The views of a scene show one set of named points, each view turned or mirrored, shifted and resized as a whole, with a little noise and some points left out.

Scene 1
View 1
pire: [-14   7  39  19  14  14  -6  16  21  -6 -36  12 -43  -8   9   0  -1   4
   6  27  -1  38  -3  24]
fuzep: [-52  16  45  30  25   4 -21  11  35 -11 -27 -22 -19  -5 -40  -8  -3   3
  -1  42 -15  25   1  19]
Vodu: [-13   2  -9  -2  13  21  -9  10  13 -19   0 -17  12  10  -7  -4  -8  -6
  25   4   8  16 -14  42]
zir: [ 28  -2 -39  12 -15  27 -23  17  11  -8   2   0 -32  31  -3  -8  -2   7
  21  27  49   2  22   6]
pogu: [ 24  12 -16  16  16  20  26  -8   5 -17   5 -14 -15  38 -24   2  15   4
  -9 -19  20   7  -2  14]
pup: [-35  17   1  15  25  -7   6 -30   1 -18 -23 -41 -28  32 -12  -4 -18  29
 -10  -3  -9  -2   3  18]
Purub: [ 10   1 -16   8   4  61  25 -31  13 -20 -16 -17 -14  21 -11 -16  24  -7
 -10 -75 -18  -5 -11   3]
zub: [ 25   7 -27   1  16  -5   4  31   6 -18  31  -9  16  33 -17  15  -5  -3
  26  39  55  24  -7  47]
dogal: [-25  22   9  17  36 -37   4  -2   1 -14  -8 -32 -20  31 -16   9 -23  28
   3  44  16  19   0  37]
Vaka: [ 32  -9 -47   6 -25  40 -28  10  10  -6  -8   7 -41  29  14 -13  -3  10
  26  15  48  -3  25  -1]
puba: [ 28   8 -31   8  14  -7   4  18  -1 -14  19 -11 -11  39 -12  12  -5  13
  15  37  55  16   6  33]
navo: [ -8   1 -28   3   5  42  -9   0  26 -24  15 -28  34  16 -37 -11  10 -24
  18 -19   5   1 -12  30]
fulub: [ -9   0 -28   6  -5  24 -27   5  13 -15  -3 -20  -6  20  -6 -12 -12   4
  25  14  23   0   7  23]
pel: [ -1  14  -8  19  19 -11   8 -17  -4 -10 -18 -22 -49  42  -7  -1 -13  36
  -7  17  21   3  15   8]
gagi: [ -1   3 -20  13   6  52  15 -27  15 -21  -8 -28  -5  27 -27 -18  19  -7
  -9 -57 -11 -10  -4   5]
til: [  2   4 -29  20  -4  32 -20  -1  26 -16   6 -25  -7  31 -45 -19   4  -2
   4   7  25 -11  17   1]
risi: [ -9  17 -35   2  28 -22  17 -21 -13 -24  10 -50   0  53 -16   4 -23  26
   4   7  25  -6  -1  37]
View 2
pire: [ 10 -44  13 -30 -17  -5   7 -10 -19  -5  40   4  18  -9  13 -28  -3  12
  27  58 -14  28 -70 -45]
zir: [ -6 -40  21   4  -6 -31 -11   9  11  15  13   1 -21 -27   9  38  -9 -19
  20  12  21  11 -15 -23]
puba: [-14 -43  23   8  -8 -18 -16  12 -40  25  17 -23 -13 -30 -19  52  14  -3
   8  52  17  10 -16 -20]
risi: [-10 -28 -17  -7   7 -26  -2   9 -62  22  16 -10   4  12 -25  58 -20  -6
 -32  41   1 -14 -22 -33]
pup: [ -6 -24 -19 -23  -5 -28   7   6 -51   5  30   0  10  31 -12  16 -29  -1
 -35  43 -16  -6 -50 -63]
pogu: [-13   1  21  -3 -29 -20  -7  -2 -22   8  14 -34 -14   5  -7  17   5 -18
 -23  48  11  13 -22 -61]
zub: [ -6 -42  23   6  -7   1 -15 -10 -51  28   9 -36  -4 -46 -14  46  31   0
  20  69  19   7  -8  -5]
fuzep: [-10 -61   5 -26   0   1  20 -12 -55  10  57  -1  12  -4  24 -35 -13   3
  17  56 -43 -20 -61 -71]
gagi: [ -5  29   1 -15 -22 -22   6 -21 -10  -1  10 -31  -9  27  16  -3 -19 -43
 -41  32   2  -5 -13 -76]
til: [-19 -22  16  -2  -6 -18   3  -8 -24  22  24 -22 -25  -7  19  11 -12 -36
  -8  24  -3 -23  -6 -63]
fulub: [ -1 -32  -3 -11   5 -17   4 -15 -19  17  15  -3  -1 -14  15  21 -17 -22
   6  26   5  -7 -13 -26]
pel: [-10 -40   2 -12  -7 -33  -5  22 -36  11  30   2  -1  12 -16  36 -17   3
 -15  35  -3   7 -47 -47]
navo: [ -8   1  -2  -6  -5   2  11 -44 -36  18   6 -37  -7 -13  24   3  -3 -43
 -13  43  -2 -24  12 -46]
Vaka: [  0 -30  17   1  -5 -36  -9   7  27  10  11   8 -18 -21  14  35 -16 -23
  20   1  27  21 -11 -15]
dogal: [-10 -60   0 -14   0 -13   1  13 -75  18  40  -5  11   0 -23  29  -4  17
  -7  65 -18  -4 -54 -43]
View 3
gagi: [ -6   0  10   8  -1 -12   7   1  -1 -14   1   2   2  17  -2 -14 -37 -12
 -13   0  20  41  -6  15]
pup: [ 20  -5 -13  19  14  10  -4  -9  -4 -11   8 -15   8  16   6 -10 -38   0
  -9   1  -2  15  10   8]
pogu: [ -1  -3   2   2   8   3   8  -4   7  -5  -6 -19  -1   6  -4 -19 -21  -6
 -16   0  22  27  -7   3]
navo: [  3   1  27   1  -8 -11  -6  -9  13  12  -5  -5  -6   1   5 -17 -37   0
 -10  -8  13  31 -11  27]
fulub: [ 14  -9   9   8  -2  -3  -5  -1  14  22   3 -11  10  -7  10 -15 -37   2
  -3  -4  13  15   3   5]
risi: [ 22  -9 -18   4  17  12 -13 -14  13   3   5 -31  -5   7  13 -24 -30  15
 -11  -6   8  26  -1   9]
zub: [ 11  -6   9  -8   4  12  -6  -9  25  30 -14 -37  -6 -19   6 -23 -13  12
 -13  -7  19   5  -9   7]
Purub: [-13   3   5  10   0 -16   6   8  -4 -22   3   8   4  18  -3 -12 -33 -17
  -9   7  29  40  -6  15]
dogal: [ 28  -6  -8  11  16  25  -5 -17   5   3  -2 -34   2   2   6 -12 -25  11
 -13  -1  -8  -5   9   4]
zir: [  9 -16   4   3   0  -1   8   6  17  32   0 -17  18 -16   2 -21 -26  -4
  -4  -5  27  17   0 -19]
til: [ 11  -9  20   4  -3  -2  11 -10  10  13  -3 -14   4   3   1 -18 -39  -6
 -13  -9   8  32  -2   0]
Vaka: [  4 -18   1   6  -1  -8   8  13  17  30   4 -10  24 -18   4 -20 -29  -7
   1  -2  34  18   2 -21]
Vodu: [  9   2  13   7  -1   0 -13  -3  12  12  -4 -12   0  -6   7 -11 -29   5
  -6  -2  12   5  -1  23]
View 4
til: [ 15 -21  14 -13 -11  16  -6 -28  18   9 -19   7  -5 -11  -1 -13   2  -9
  29  15 -12  -8   7 -25]
pire: [ -7  -6  -9 -52   8   1 -25 -13   2  29  -7  -8  17  -5  -8 -18 -14  20
   2  -5 -21   0  -3 -20]
Purub: [ 13 -41 -15 -23   1  22   2 -10  22  12  15  -4   7  -3 -16 -33 -19 -41
  30  28  -1   6   5  -9]
zir: [  1 -12   3   5  -2  10 -12 -15   2   1 -20   1   4   6  10   5   4  -5
  11 -11 -26 -12  19 -21]
puba: [  9 -20   4  -5   2  17   5  -3   3   8 -27  -8  -9   6  16   5  -1  24
  22  -1 -27 -12  12 -41]
navo: [ 25 -22  16 -11 -19  12   7  -7  34   7  -3  -2  -6 -12  -9 -27   3  -4
  34   7  -2   4 -10 -20]
gagi: [ 19 -37  -6 -20  -4  22  -1 -20  22   9   4  -2   1  -6 -12 -30 -12 -32
  32  30  -2   4   3 -15]
zub: [ 12 -15  14  -5  -7  12  17   8  12  10 -25  -8 -13   1  11   0   3  34
  24 -11 -28 -10   5 -40]
pogu: [  9 -36  -5 -21   3  23   9  -7  12  15 -12  -4  -5  -1   0 -15 -13  -8
  30  18 -19  -7  14 -28]
Vodu: [ 16 -14   5 -20  -7   9  -3  -2  21  10  -3 -12   1  -3  -3 -20  -3  19
  20   1  -8   5 -14 -24]
pup: [ 14 -21 -12 -30  10  25 -23 -36   7  12  -7 -16   1   4   4 -16 -19  14
  20  36   0  -2 -11 -35]
fuzep: [  4  -1  11 -61  -4   3 -31 -37  14  31 -20  -1   7 -17 -10 -27  -8  28
  12  14  -9  -4 -16 -31]
dogal: [ 10 -13  -2 -35  10  18 -16 -25   3  19 -24 -17  -6   3  12  -7 -14  47
  19  20 -14  -9  -9 -48]
fulub: [ 14  -9   7  -4  -8  11 -15 -19  15   1  -9  -5   3   1   4  -8   2   7
  17   0  -9  -2  -4 -24]
pel: [  7 -20  -8 -20  12  24 -19 -29  -2  10 -17 -11   1   8  12  -2 -13  14
  18  22 -14  -9   5 -38]
risi: [ 23 -26  -3  -5   7  32  -1 -20  11   2 -15 -19 -13  12  16  -3 -12  26
  31  31  -5  -5  -7 -47]

Which points are out of place in each view (at most two, in the order of its rows)? Write - if all are in place.
view 1 => pel, til
view 2 => risi, zub
view 3 => -
view 4 => -
